Points, in no order, along strands that fork and pass close to each other.
(in the rows, 100 means zero)
Points whose rows are less than 109 apart are linked; no others are. Some points are linked to none.
<1060>: 99, 135, 103, 90, 99, 125, 68, 95, 152, 117, 90, 79, 98, 114, 84, 87, 114, 67, 89, 107, 73, 57, 130, 145, 121, 138, 125, 69, 114, 76, 112, 84, 66, 128
<509>: 52, 107, 116, 85, 91, 92, 97, 128, 114, 164, 85, 99, 114, 109, 111, 91, 117, 89, 103, 77, 90, 138, 106, 125, 47, 132, 85, 119, 132, 96, 129, 111, 75, 72
<660>: 120, 100, 82, 84, 101, 97, 69, 89, 120, 88, 151, 109, 78, 106, 86, 105, 100, 98, 106, 106, 80, 49, 123, 114, 95, 117, 134, 85, 104, 111, 77, 66, 84, 97
<730>: 79, 139, 93, 88, 124, 114, 91, 88, 120, 119, 95, 79, 98, 106, 81, 47, 80, 105, 112, 99, 89, 95, 79, 145, 112, 101, 75, 72, 108, 113, 106, 132, 112, 126
<171>: 107, 79, 87, 91, 85, 135, 152, 126, 78, 88, 69, 96, 139, 86, 150, 129, 114, 86, 72, 101, 93, 106, 99, 92, 96, 98, 107, 84, 110, 72, 122, 90, 77, 86
<931>: 105, 76, 77, 115, 116, 130, 107, 92, 119, 85, 98, 71, 113, 96, 84, 84, 101, 127, 137, 113, 97, 88, 72, 76, 105, 99, 102, 83, 113, 102, 97, 111, 74, 121
<1336>: 109, 105, 110, 86, 44, 74, 101, 118, 72, 90, 78, 109, 96, 69, 126, 114, 89, 111, 80, 98, 78, 123, 76, 88, 107, 101, 85, 112, 76, 119, 115, 98, 122, 128
<276>: 69, 103, 80, 82, 92, 156, 119, 126, 94, 114, 89, 92, 106, 114, 124, 112, 102, 89, 55, 86, 82, 107, 106, 130, 85, 84, 82, 75, 128, 63, 138, 112, 115, 76
<53>: 142, 106, 83, 95, 102, 117, 59, 92, 118, 92, 111, 79, 74, 84, 90, 75, 85, 116, 124, 143, 102, 66, 87, 91, 127, 82, 141, 109, 103, 129, 116, 100, 131, 126
<1136>: 118, 81, 88, 84, 99, 123, 98, 115, 95, 119, 73, 85, 102, 49, 123, 85, 100, 101, 98, 114, 103, 141, 79, 104, 128, 95, 68, 93, 109, 113, 136, 126, 99, 96
<422>: 55, 113, 111, 86, 76, 114, 98, 128, 89, 134, 86, 106, 104, 108, 88, 80, 81, 102, 96, 82, 74, 138, 78, 122, 68, 125, 80, 113, 122, 117, 115, 133, 79, 96
<278>: 46, 147, 85, 88, 90, 74, 77, 103, 114, 129, 80, 85, 92, 120, 142, 70, 123, 111, 79, 70, 90, 111, 109, 147, 91, 89, 97, 79, 101, 65, 153, 108, 132, 116
<836>: 122, 88, 95, 82, 89, 134, 69, 102, 92, 132, 111, 102, 68, 106, 91, 110, 76, 97, 98, 108, 110, 117, 114, 94, 89, 85, 91, 116, 110, 126, 104, 124, 108, 77
<634>: 120, 78, 91, 84, 123, 118, 137, 103, 82, 52, 113, 113, 122, 37, 97, 123, 123, 92, 69, 86, 83, 100, 87, 75, 135, 120, 78, 62, 100, 82, 86, 72, 89, 99
<560>: 96, 113, 103, 105, 116, 57, 92, 57, 123, 114, 135, 77, 106, 133, 107, 60, 103, 119, 141, 99, 130, 82, 128, 88, 100, 68, 125, 136, 86, 88, 89, 77, 140, 103
<666>: 77, 103, 80, 118, 90, 124, 108, 116, 112, 110, 86, 73, 90, 150, 101, 59, 93, 129, 135, 106, 129, 94, 85, 114, 98, 62, 140, 120, 124, 78, 139, 135, 115, 116
<912>: 129, 102, 135, 78, 67, 68, 102, 80, 96, 104, 111, 111, 92, 133, 103, 143, 91, 64, 68, 84, 72, 60, 115, 71, 92, 120, 104, 78, 89, 128, 70, 62, 135, 112
<845>: 102, 98, 130, 92, 139, 94, 76, 63, 148, 130, 132, 98, 98, 70, 65, 83, 106, 71, 118, 101, 112, 94, 135, 109, 100, 134, 93, 91, 103, 114, 75, 76, 70, 83
<747>: 81, 128, 104, 120, 116, 90, 134, 90, 61, 67, 67, 110, 124, 71, 131, 117, 100, 97, 85, 116, 121, 124, 100, 103, 154, 82, 118, 109, 70, 72, 117, 109, 100, 93
<265>: 68, 94, 95, 104, 149, 68, 115, 92, 128, 112, 143, 100, 129, 50, 123, 71, 120, 131, 152, 111, 128, 126, 78, 118, 81, 108, 98, 92, 112, 130, 112, 92, 65, 89
<467>: 87, 103, 66, 82, 92, 73, 56, 111, 113, 119, 106, 97, 72, 109, 107, 56, 114, 138, 111, 89, 84, 131, 86, 131, 96, 93, 59, 89, 105, 106, 107, 124, 121, 121
<165>: 85, 126, 102, 120, 91, 56, 93, 74, 109, 104, 105, 75, 101, 160, 112, 74, 101, 110, 114, 82, 119, 76, 112, 83, 87, 73, 110, 126, 83, 91, 95, 95, 156, 132
<815>: 117, 78, 106, 96, 76, 65, 78, 127, 111, 133, 67, 120, 100, 98, 139, 117, 140, 86, 122, 100, 105, 150, 111, 84, 95, 121, 113, 137, 100, 102, 108, 108, 63, 82
<1358>: 115, 94, 123, 85, 60, 113, 129, 119, 59, 84, 96, 118, 107, 78, 96, 124, 70, 102, 81, 97, 83, 111, 84, 76, 93, 100, 97, 114, 86, 130, 101, 103, 96, 110
<139>: 96, 100, 91, 105, 97, 64, 57, 84, 121, 126, 99, 92, 77, 125, 91, 72, 118, 112, 125, 81, 102, 136, 114, 103, 102, 91, 64, 106, 92, 100, 92, 123, 114, 124
<250>: 101, 129, 96, 97, 123, 111, 88, 70, 106, 79, 143, 97, 96, 108, 83, 108, 80, 90, 99, 118, 89, 29, 126, 112, 101, 101, 154, 78, 94, 104, 83, 63, 97, 96
<539>: 137, 96, 77, 117, 101, 128, 92, 122, 62, 68, 105, 98, 75, 136, 67, 116, 76, 115, 87, 103, 115, 78, 101, 85, 115, 65, 85, 125, 100, 100, 96, 123, 143, 110
<1102>: 119, 97, 110, 67, 136, 74, 113, 93, 114, 89, 119, 119, 129, 35, 106, 115, 133, 65, 74, 89, 78, 114, 104, 92, 135, 153, 80, 71, 94, 98, 90, 63, 106, 78
<575>: 82, 97, 135, 79, 131, 118, 131, 51, 125, 130, 105, 49, 143, 86, 97, 85, 86, 100, 126, 104, 100, 103, 84, 74, 74, 103, 64, 67, 110, 107, 95, 81, 122, 94
<1263>: 94, 102, 93, 91, 100, 72, 80, 94, 79, 94, 143, 135, 83, 120, 108, 123, 114, 100, 69, 85, 98, 109, 129, 111, 82, 95, 101, 111, 73, 84, 73, 79, 114, 64
<1316>: 84, 108, 102, 115, 108, 134, 108, 88, 130, 133, 93, 45, 122, 131, 99, 49, 87, 116, 143, 110, 117, 89, 93, 99, 90, 74, 113, 110, 130, 85, 124, 118, 110, 119
<766>: 126, 38, 81, 141, 78, 72, 118, 124, 99, 65, 79, 105, 80, 158, 108, 121, 121, 130, 135, 107, 121, 95, 80, 59, 101, 67, 108, 119, 102, 87, 78, 124, 89, 122
<651>: 66, 119, 78, 88, 75, 153, 120, 133, 57, 114, 82, 110, 88, 135, 125, 106, 84, 102, 40, 82, 99, 100, 98, 136, 79, 58, 103, 89, 114, 68, 150, 120, 131, 84
<1344>: 73, 85, 106, 124, 102, 69, 111, 81, 96, 95, 129, 128, 93, 141, 115, 113, 100, 132, 130, 105, 129, 93, 115, 95, 78, 77, 148, 118, 85, 94, 67, 92, 87, 73
<184>: 119, 92, 70, 110, 134, 139, 95, 86, 78, 61, 137, 81, 90, 115, 67, 87, 85, 112, 97, 109, 125, 63, 94, 76, 112, 72, 91, 117, 109, 94, 80, 98, 136, 91
<157>: 63, 122, 103, 90, 88, 120, 88, 114, 108, 134, 74, 86, 95, 116, 81, 61, 76, 98, 97, 81, 82, 128, 73, 141, 97, 118, 53, 85, 124, 114, 114, 157, 89, 130
<25>: 98, 87, 83, 101, 55, 79, 115, 124, 64, 67, 69, 98, 97, 71, 126, 88, 108, 150, 94, 88, 80, 129, 49, 89, 106, 70, 47, 106, 80, 87, 117, 116, 137, 138
<536>: 82, 96, 112, 91, 115, 116, 106, 69, 133, 140, 91, 38, 137, 108, 107, 50, 100, 117, 142, 103, 103, 107, 92, 92, 81, 87, 75, 89, 120, 97, 112, 100, 114, 119
<1173>: 124, 93, 124, 113, 96, 149, 101, 87, 115, 100, 100, 86, 113, 78, 78, 103, 56, 102, 130, 139, 98, 75, 58, 68, 104, 105, 145, 99, 119, 155, 106, 110, 67, 131
<1259>: 105, 92, 128, 67, 106, 111, 107, 137, 82, 129, 92, 140, 116, 81, 87, 123, 101, 68, 67, 95, 54, 112, 126, 104, 49, 135, 107, 129, 101, 117, 99, 97, 97, 51
<576>: 62, 139, 120, 101, 96, 117, 128, 81, 83, 99, 82, 60, 127, 106, 109, 70, 59, 118, 109, 114, 100, 85, 65, 101, 93, 77, 92, 101, 96, 116, 126, 109, 143, 118
<160>: 99, 101, 90, 93, 63, 108, 79, 153, 86, 106, 100, 139, 72, 69, 113, 87, 84, 128, 101, 124, 97, 129, 74, 128, 111, 99, 148, 142, 108, 117, 137, 127, 84, 98
<292>: 58, 82, 109, 102, 116, 73, 111, 93, 100, 107, 144, 108, 118, 67, 122, 89, 93, 158, 147, 116, 126, 135, 75, 94, 70, 84, 115, 115, 96, 127, 98, 95, 81, 71
<255>: 81, 107, 81, 126, 112, 94, 99, 103, 67, 95, 97, 132, 79, 125, 118, 116, 106, 117, 90, 109, 146, 143, 121, 111, 111, 54, 127, 136, 75, 64, 111, 126, 107, 62
<375>: 90, 98, 106, 136, 89, 72, 113, 98, 86, 70, 102, 116, 82, 146, 84, 127, 80, 123, 113, 108, 119, 92, 93, 86, 99, 73, 131, 127, 77, 108, 72, 126, 110, 112
<457>: 90, 100, 67, 104, 131, 65, 85, 90, 115, 120, 117, 84, 95, 113, 136, 89, 150, 116, 106, 93, 129, 131, 150, 117, 98, 66, 100, 106, 86, 46, 120, 89, 129, 74
<385>: 126, 110, 71, 72, 133, 133, 90, 115, 130, 96, 113, 109, 98, 62, 92, 90, 105, 72, 68, 93, 70, 101, 92, 149, 133, 127, 63, 63, 113, 107, 102, 113, 97, 99
<204>: 111, 103, 115, 82, 103, 80, 102, 81, 109, 105, 102, 92, 120, 77, 125, 119, 119, 77, 94, 102, 99, 107, 116, 89, 114, 128, 110, 92, 87, 99, 105, 72, 93, 86
<404>: 63, 132, 105, 91, 96, 94, 105, 85, 124, 130, 78, 71, 123, 114, 140, 96, 123, 87, 93, 87, 97, 102, 128, 134, 97, 107, 103, 79, 105, 65, 130, 85, 97, 103
<460>: 89, 114, 113, 79, 121, 93, 119, 96, 96, 92, 131, 96, 133, 60, 129, 110, 97, 89, 89, 112, 90, 90, 106, 108, 94, 124, 130, 91, 92, 107, 111, 58, 89, 75
<648>: 136, 86, 114, 88, 85, 109, 77, 104, 96, 92, 128, 125, 71, 99, 44, 128, 77, 77, 84, 91, 82, 86, 110, 77, 101, 128, 81, 101, 99, 126, 61, 99, 100, 107
<1258>: 96, 134, 147, 92, 83, 56, 85, 67, 104, 103, 116, 109, 86, 117, 72, 134, 77, 69, 70, 68, 78, 81, 113, 79, 92, 138, 85, 86, 79, 123, 65, 74, 130, 118
<379>: 90, 134, 84, 66, 79, 67, 79, 115, 83, 76, 120, 115, 88, 53, 117, 63, 95, 129, 85, 99, 54, 88, 66, 146, 112, 106, 97, 89, 87, 122, 110, 87, 125, 130
<464>: 125, 58, 131, 144, 79, 69, 116, 101, 106, 77, 89, 116, 81, 132, 55, 146, 95, 102, 122, 86, 119, 87, 101, 51, 90, 113, 88, 100, 88, 118, 40, 96, 61, 100
<799>: 98, 93, 139, 62, 113, 129, 123, 119, 112, 136, 108, 114, 138, 65, 110, 120, 95, 65, 64, 97, 58, 118, 115, 93, 56, 136, 79, 113, 111, 119, 111, 82, 113, 50
<1152>: 87, 97, 76, 105, 122, 71, 90, 115, 116, 68, 119, 128, 112, 72, 73, 104, 152, 99, 120, 99, 78, 85, 91, 99, 114, 154, 107, 113, 106, 96, 70, 76, 24, 100
<740>: 86, 130, 93, 79, 101, 103, 120, 149, 59, 64, 104, 140, 114, 48, 108, 84, 100, 113, 68, 104, 64, 105, 84, 137, 106, 112, 137, 123, 96, 104, 129, 96, 81, 98
<399>: 107, 148, 106, 103, 118, 111, 82, 67, 103, 86, 112, 83, 90, 127, 65, 104, 83, 75, 84, 107, 96, 37, 125, 111, 130, 101, 122, 87, 88, 91, 90, 83, 133, 117
<761>: 111, 111, 79, 111, 77, 120, 104, 119, 51, 81, 97, 114, 78, 155, 109, 119, 83, 116, 72, 103, 114, 74, 106, 105, 91, 47, 113, 121, 96, 93, 109, 113, 141, 100
<264>: 82, 116, 74, 105, 66, 122, 113, 133, 41, 87, 85, 116, 81, 140, 129, 98, 86, 129, 58, 93, 106, 89, 86, 125, 81, 42, 116, 103, 97, 75, 136, 119, 144, 99
<936>: 122, 35, 123, 135, 76, 52, 140, 101, 96, 71, 76, 99, 94, 156, 92, 140, 116, 106, 124, 88, 108, 77, 90, 45, 84, 89, 82, 86, 102, 98, 58, 93, 76, 108
<18>: 88, 112, 122, 85, 120, 140, 118, 72, 79, 113, 101, 71, 124, 92, 90, 83, 56, 104, 102, 113, 110, 101, 74, 86, 86, 72, 74, 92, 110, 127, 106, 109, 135, 83
<1062>: 136, 85, 80, 91, 99, 114, 60, 98, 117, 101, 140, 104, 70, 98, 94, 95, 86, 112, 119, 124, 91, 65, 103, 96, 98, 101, 151, 98, 109, 138, 95, 92, 84, 104
<350>: 92, 74, 106, 107, 146, 155, 119, 112, 117, 104, 114, 110, 116, 50, 76, 100, 98, 64, 69, 102, 107, 112, 106, 120, 75, 129, 68, 96, 130, 102, 98, 96, 56, 40
<380>: 86, 106, 86, 110, 78, 46, 108, 89, 99, 100, 75, 79, 101, 164, 167, 69, 132, 118, 107, 87, 115, 78, 103, 100, 81, 55, 118, 108, 88, 66, 116, 83, 158, 119
<1064>: 101, 88, 89, 71, 82, 134, 121, 134, 86, 107, 66, 98, 115, 61, 125, 94, 106, 93, 69, 94, 74, 149, 78, 118, 117, 99, 47, 84, 114, 94, 131, 125, 101, 104
<167>: 109, 88, 65, 68, 101, 112, 52, 119, 105, 127, 136, 114, 54, 95, 88, 69, 88, 120, 98, 101, 86, 130, 96, 136, 92, 90, 71, 99, 119, 128, 107, 134, 114, 96
<639>: 86, 144, 95, 97, 96, 89, 80, 90, 86, 81, 117, 102, 81, 123, 75, 98, 66, 98, 74, 96, 73, 68, 99, 119, 107, 100, 101, 91, 82, 111, 91, 104, 128, 133
<1097>: 98, 71, 83, 92, 62, 111, 119, 135, 82, 96, 54, 102, 121, 87, 130, 121, 125, 100, 77, 76, 82, 163, 83, 87, 106, 107, 45, 94, 106, 71, 118, 120, 82, 109
<368>: 104, 79, 75, 140, 75, 62, 101, 125, 102, 64, 57, 104, 96, 123, 109, 118, 122, 125, 126, 110, 118, 141, 84, 82, 126, 71, 110, 123, 83, 80, 103, 138, 102, 135
<696>: 153, 88, 104, 104, 66, 45, 57, 97, 101, 115, 85, 100, 60, 137, 99, 134, 118, 87, 96, 75, 104, 118, 112, 55, 97, 85, 68, 105, 82, 119, 90, 100, 144, 126
<98>: 106, 83, 135, 141, 79, 62, 131, 107, 80, 63, 104, 141, 78, 130, 70, 156, 67, 102, 100, 97, 114, 85, 92, 80, 96, 93, 131, 127, 85, 126, 56, 116, 69, 99
<412>: 72, 139, 77, 97, 77, 64, 77, 98, 98, 104, 65, 85, 92, 133, 157, 84, 126, 113, 70, 84, 104, 99, 113, 120, 88, 67, 100, 96, 81, 63, 141, 96, 153, 117
<1056>: 121, 77, 141, 82, 68, 115, 107, 121, 88, 139, 83, 129, 96, 122, 84, 117, 77, 57, 86, 96, 70, 91, 110, 86, 53, 137, 100, 126, 112, 136, 82, 108, 78, 77
<1241>: 83, 105, 80, 122, 99, 106, 91, 111, 95, 103, 83, 100, 81, 123, 112, 81, 100, 127, 121, 115, 140, 120, 105, 115, 114, 56, 142, 135, 97, 77, 132, 137, 126, 93
<84>: 88, 93, 113, 100, 131, 96, 90, 69, 152, 148, 137, 71, 116, 90, 96, 78, 117, 97, 130, 101, 114, 101, 137, 120, 74, 108, 94, 87, 116, 92, 102, 81, 76, 92
<1244>: 84, 106, 62, 69, 69, 60, 67, 121, 101, 95, 123, 99, 77, 76, 126, 56, 113, 157, 107, 98, 63, 104, 65, 141, 89, 86, 76, 85, 96, 101, 116, 90, 137, 124
<163>: 107, 108, 102, 90, 108, 118, 91, 106, 93, 118, 87, 88, 87, 35, 123, 65, 73, 120, 114, 134, 111, 125, 63, 119, 114, 79, 100, 104, 110, 131, 139, 122, 115, 89
<493>: 149, 82, 128, 103, 99, 94, 116, 85, 55, 93, 114, 115, 87, 126, 86, 150, 76, 90, 93, 100, 130, 60, 115, 50, 98, 82, 110, 103, 100, 133, 71, 74, 152, 84
<774>: 114, 107, 161, 128, 99, 98, 120, 67, 102, 105, 84, 108, 109, 105, 76, 139, 71, 63, 107, 107, 130, 78, 120, 70, 115, 124, 118, 105, 77, 114, 70, 82, 71, 96
<1298>: 108, 123, 103, 91, 116, 88, 88, 81, 77, 74, 142, 105, 80, 98, 51, 90, 61, 108, 96, 97, 88, 73, 87, 88, 119, 96, 95, 88, 85, 139, 76, 97, 151, 124
<1315>: 139, 70, 99, 83, 75, 126, 141, 127, 65, 83, 87, 119, 114, 67, 144, 123, 102, 98, 79, 113, 95, 97, 91, 81, 99, 91, 127, 100, 97, 112, 118, 82, 84, 91
<1107>: 127, 102, 125, 100, 82, 122, 79, 97, 118, 105, 92, 85, 92, 71, 88, 88, 59, 115, 137, 146, 94, 89, 58, 82, 119, 98, 136, 110, 100, 159, 119, 121, 102, 143
<744>: 126, 106, 90, 98, 111, 150, 91, 94, 129, 101, 85, 72, 109, 87, 105, 105, 113, 71, 82, 122, 90, 63, 112, 116, 123, 124, 125, 70, 116, 86, 119, 78, 64, 114
<500>: 94, 124, 96, 123, 82, 89, 124, 108, 80, 82, 37, 84, 123, 113, 146, 119, 120, 86, 80, 103, 110, 112, 111, 99, 134, 83, 110, 93, 79, 60, 134, 106, 109, 112
<1264>: 127, 91, 55, 81, 132, 119, 119, 98, 104, 44, 108, 80, 125, 50, 102, 87, 127, 113, 88, 103, 68, 71, 70, 98, 139, 101, 86, 44, 102, 88, 98, 83, 107, 125
<43>: 56, 88, 102, 113, 115, 98, 115, 93, 92, 107, 143, 116, 106, 110, 109, 98, 84, 143, 134, 108, 127, 109, 94, 104, 63, 78, 135, 116, 97, 110, 82, 99, 74, 64
<732>: 95, 118, 113, 73, 99, 78, 130, 113, 61, 69, 131, 133, 124, 59, 126, 111, 94, 108, 74, 107, 79, 90, 99, 110, 89, 114, 152, 117, 72, 110, 108, 56, 98, 80
<468>: 108, 89, 49, 102, 120, 120, 119, 109, 114, 55, 72, 49, 130, 92, 107, 63, 131, 117, 110, 106, 83, 89, 62, 99, 143, 104, 73, 62, 113, 65, 116, 108, 108, 147
<1333>: 94, 131, 83, 104, 155, 126, 112, 71, 112, 99, 96, 88, 102, 101, 56, 62, 84, 87, 103, 87, 119, 90, 95, 142, 115, 103, 58, 70, 96, 88, 67, 125, 108, 93
<762>: 145, 74, 115, 110, 115, 94, 102, 72, 85, 105, 106, 97, 88, 114, 92, 131, 99, 87, 118, 101, 142, 79, 128, 48, 107, 88, 108, 113, 92, 109, 77, 75, 135, 78
<1005>: 111, 48, 84, 113, 107, 138, 124, 86, 120, 106, 98, 71, 121, 98, 120, 99, 113, 115, 132, 111, 107, 74, 76, 70, 61, 93, 117, 73, 134, 105, 99, 80, 60, 91
<612>: 120, 94, 130, 136, 122, 103, 122, 70, 77, 93, 87, 112, 98, 110, 83, 143, 91, 75, 103, 108, 160, 88, 137, 64, 122, 80, 117, 123, 79, 89, 77, 99, 104, 68
<156>: 68, 95, 104, 121, 91, 79, 112, 99, 113, 75, 99, 113, 121, 98, 88, 115, 126, 104, 127, 95, 102, 85, 98, 88, 96, 135, 113, 100, 93, 82, 63, 75, 32, 99
<351>: 106, 75, 84, 124, 84, 72, 108, 117, 94, 68, 72, 82, 101, 110, 89, 101, 108, 140, 123, 97, 94, 138, 60, 64, 120, 84, 54, 106, 88, 93, 100, 133, 121, 137
<79>: 84, 116, 96, 115, 102, 93, 80, 89, 67, 108, 120, 133, 69, 125, 96, 123, 84, 96, 78, 94, 125, 124, 132, 112, 91, 78, 105, 131, 76, 92, 83, 115, 105, 69
<290>: 107, 116, 152, 96, 105, 103, 86, 60, 114, 126, 120, 103, 100, 92, 72, 110, 63, 67, 115, 111, 110, 84, 122, 89, 102, 128, 129, 112, 90, 134, 75, 87, 78, 90
<510>: 89, 125, 112, 94, 99, 111, 72, 85, 156, 109, 77, 85, 104, 105, 64, 77, 116, 65, 97, 92, 69, 83, 107, 142, 121, 147, 66, 63, 114, 79, 89, 95, 61, 140
<803>: 122, 74, 70, 57, 88, 92, 102, 114, 126, 66, 137, 92, 129, 68, 124, 108, 142, 115, 105, 103, 50, 53, 81, 89, 96, 132, 118, 61, 110, 106, 94, 44, 82, 125
<128>: 100, 115, 64, 112, 125, 86, 104, 97, 111, 65, 71, 66, 118, 103, 116, 68, 134, 112, 111, 104, 102, 105, 93, 110, 153, 98, 89, 82, 91, 56, 117, 106, 114, 133
<970>: 78, 83, 95, 121, 161, 103, 111, 77, 142, 137, 127, 63, 135, 63, 114, 60, 120, 119, 152, 115, 130, 109, 99, 115, 80, 97, 107, 81, 125, 103, 129, 94, 63, 103
<145>: 125, 53, 88, 95, 90, 111, 78, 123, 103, 136, 97, 116, 78, 97, 121, 112, 119, 103, 109, 100, 130, 152, 114, 85, 91, 97, 94, 129, 112, 104, 105, 122, 70, 67
<1327>: 68, 110, 116, 134, 93, 92, 97, 85, 126, 99, 93, 106, 103, 123, 68, 97, 100, 94, 128, 92, 111, 89, 122, 107, 94, 120, 114, 103, 97, 83, 74, 102, 50, 103
<216>: 100, 112, 95, 115, 152, 139, 93, 69, 97, 93, 126, 79, 87, 113, 42, 66, 70, 90, 107, 104, 127, 70, 107, 110, 111, 87, 79, 99, 112, 99, 72, 114, 119, 86
<1326>: 84, 132, 67, 127, 97, 79, 102, 111, 93, 67, 45, 79, 108, 120, 126, 96, 133, 92, 86, 90, 98, 118, 99, 113, 144, 82, 95, 88, 84, 42, 128, 112, 112, 136
<917>: 85, 101, 83, 98, 123, 95, 74, 109, 147, 102, 101, 98, 101, 84, 74, 80, 141, 93, 118, 97, 90, 96, 106, 131, 111, 146, 84, 90, 126, 93, 91, 98, 31, 112
<1276>: 104, 117, 141, 76, 110, 84, 85, 68, 107, 97, 132, 120, 91, 85, 56, 118, 84, 67, 80, 84, 86, 88, 112, 80, 114, 148, 80, 73, 93, 121, 51, 68, 122, 94
<327>: 107, 113, 111, 115, 63, 42, 45, 103, 114, 123, 79, 115, 61, 127, 104, 112, 101, 94, 103, 78, 99, 144, 108, 85, 92, 92, 84, 129, 73, 124, 99, 128, 111, 133
<682>: 66, 88, 102, 90, 135, 121, 117, 145, 109, 136, 102, 115, 125, 74, 97, 94, 123, 76, 83, 96, 91, 135, 105, 136, 61, 136, 62, 103, 129, 89, 123, 113, 73, 57
<507>: 79, 99, 110, 89, 113, 96, 118, 76, 77, 79, 140, 123, 107, 90, 88, 130, 96, 90, 71, 78, 102, 96, 120, 95, 91, 104, 86, 87, 81, 80, 68, 70, 111, 58
<695>: 129, 107, 119, 93, 96, 95, 97, 89, 53, 92, 130, 115, 83, 97, 66, 137, 61, 108, 82, 97, 110, 86, 101, 63, 104, 78, 92, 108, 87, 142, 81, 89, 166, 99
<1085>: 135, 65, 127, 88, 66, 126, 103, 120, 92, 102, 112, 138, 82, 108, 49, 127, 77, 66, 75, 87, 77, 80, 117, 75, 60, 134, 84, 120, 108, 127, 58, 93, 81, 79
<67>: 94, 95, 113, 91, 79, 132, 129, 109, 104, 115, 65, 87, 117, 119, 136, 120, 111, 64, 69, 95, 96, 79, 122, 116, 88, 110, 105, 75, 120, 69, 118, 88, 84, 79
<630>: 104, 100, 98, 125, 118, 161, 114, 86, 112, 87, 95, 67, 119, 99, 72, 88, 64, 108, 117, 127, 98, 65, 66, 80, 97, 96, 121, 84, 121, 115, 103, 112, 76, 124
<426>: 80, 93, 91, 88, 94, 98, 96, 144, 99, 105, 113, 136, 102, 108, 71, 102, 117, 101, 102, 95, 70, 83, 102, 118, 52, 138, 108, 121, 120, 102, 77, 88, 46, 78
<1140>: 135, 86, 123, 99, 68, 49, 74, 85, 98, 118, 104, 127, 55, 158, 99, 136, 102, 67, 88, 74, 98, 85, 130, 71, 70, 95, 88, 99, 89, 118, 65, 87, 123, 102
<1268>: 103, 61, 122, 99, 107, 117, 116, 80, 110, 97, 118, 107, 112, 84, 81, 128, 101, 80, 96, 88, 113, 89, 116, 67, 70, 115, 85, 80, 109, 94, 65, 59, 83, 48
<109>: 112, 99, 90, 125, 119, 70, 73, 80, 134, 107, 76, 85, 93, 117, 76, 74, 139, 84, 122, 79, 109, 126, 129, 99, 131, 92, 51, 93, 94, 56, 80, 118, 95, 124
<130>: 113, 108, 83, 130, 129, 130, 99, 89, 112, 78, 84, 95, 103, 81, 94, 108, 112, 76, 92, 124, 109, 82, 117, 113, 152, 113, 133, 92, 96, 75, 107, 100, 60, 107
<697>: 110, 103, 80, 126, 145, 127, 111, 90, 82, 71, 84, 111, 99, 66, 92, 110, 100, 83, 86, 112, 132, 115, 112, 101, 158, 98, 100, 100, 84, 74, 96, 122, 77, 84
<187>: 126, 60, 112, 96, 126, 151, 102, 90, 117, 116, 109, 103, 105, 58, 76, 120, 96, 62, 83, 101, 109, 111, 111, 80, 87, 123, 84, 99, 120, 111, 89, 89, 66, 52
<1071>: 51, 140, 129, 142, 109, 89, 123, 70, 100, 83, 88, 104, 114, 121, 82, 113, 78, 89, 111, 99, 115, 89, 121, 114, 108, 109, 125, 109, 85, 78, 80, 106, 73, 101
<613>: 105, 109, 109, 88, 77, 99, 89, 130, 73, 92, 104, 135, 77, 36, 104, 75, 61, 121, 106, 128, 89, 126, 60, 125, 120, 93, 112, 134, 98, 140, 115, 126, 103, 99
<87>: 120, 107, 104, 98, 98, 31, 88, 61, 127, 97, 108, 73, 107, 96, 123, 76, 128, 123, 145, 114, 117, 89, 113, 71, 129, 87, 133, 119, 72, 93, 98, 64, 156, 120
<260>: 110, 78, 121, 111, 61, 70, 111, 118, 93, 134, 39, 118, 104, 125, 149, 129, 129, 69, 101, 79, 112, 161, 110, 78, 83, 105, 92, 126, 102, 89, 116, 113, 73, 89
<907>: 95, 117, 81, 83, 98, 129, 84, 158, 80, 108, 112, 129, 79, 80, 97, 83, 90, 104, 71, 103, 86, 114, 90, 147, 101, 107, 138, 118, 121, 104, 146, 115, 74, 90
<2>: 98, 75, 82, 101, 62, 92, 99, 118, 102, 125, 53, 92, 102, 124, 137, 118, 136, 94, 98, 74, 95, 153, 99, 85, 83, 95, 56, 93, 106, 72, 108, 114, 91, 104

A fork is a point with three links, a tip a point with one. Leave the first point through the second and follow the links. Name the first fork or tip that comes.
<1258>, <1276> -> <799>
<695>, <1298> -> <1005>
<187>, <1268> -> <576>
<265>, <292> -> <67>

A fork is a point with three links. Follow the links from the first point to the second and name the forks in between, in order.
<912>, <613> -> <139> <467>
<171>, <216> -> <67>
<1136>, <1258> -> <467> <139>
<1097>, <139> -> <467>
<467>, <1276> -> <139>

Name the points in between on the shortest way along the links from the first point to the second, in order.
<216>, <766> -> <184> <539> <761> <264> <651> <276> <67> <171> <1315> <1358> <1336> <25> <351> <368>
<682>, <18> -> <350> <187> <1268> <507> <1263> <79> <255> <1241> <666> <1316> <536> <575>
<265>, <278> -> <292> <43> <1344> <375> <98> <464> <936> <766> <368> <351> <25> <1336> <1358> <1315> <171> <67> <404>
<1136>, <379> -> <1064> <1097> <2> <260> <815> <145> <836> <167> <467> <1244>
<639>, <845> -> <1298> <695> <493> <762> <612> <774> <290>
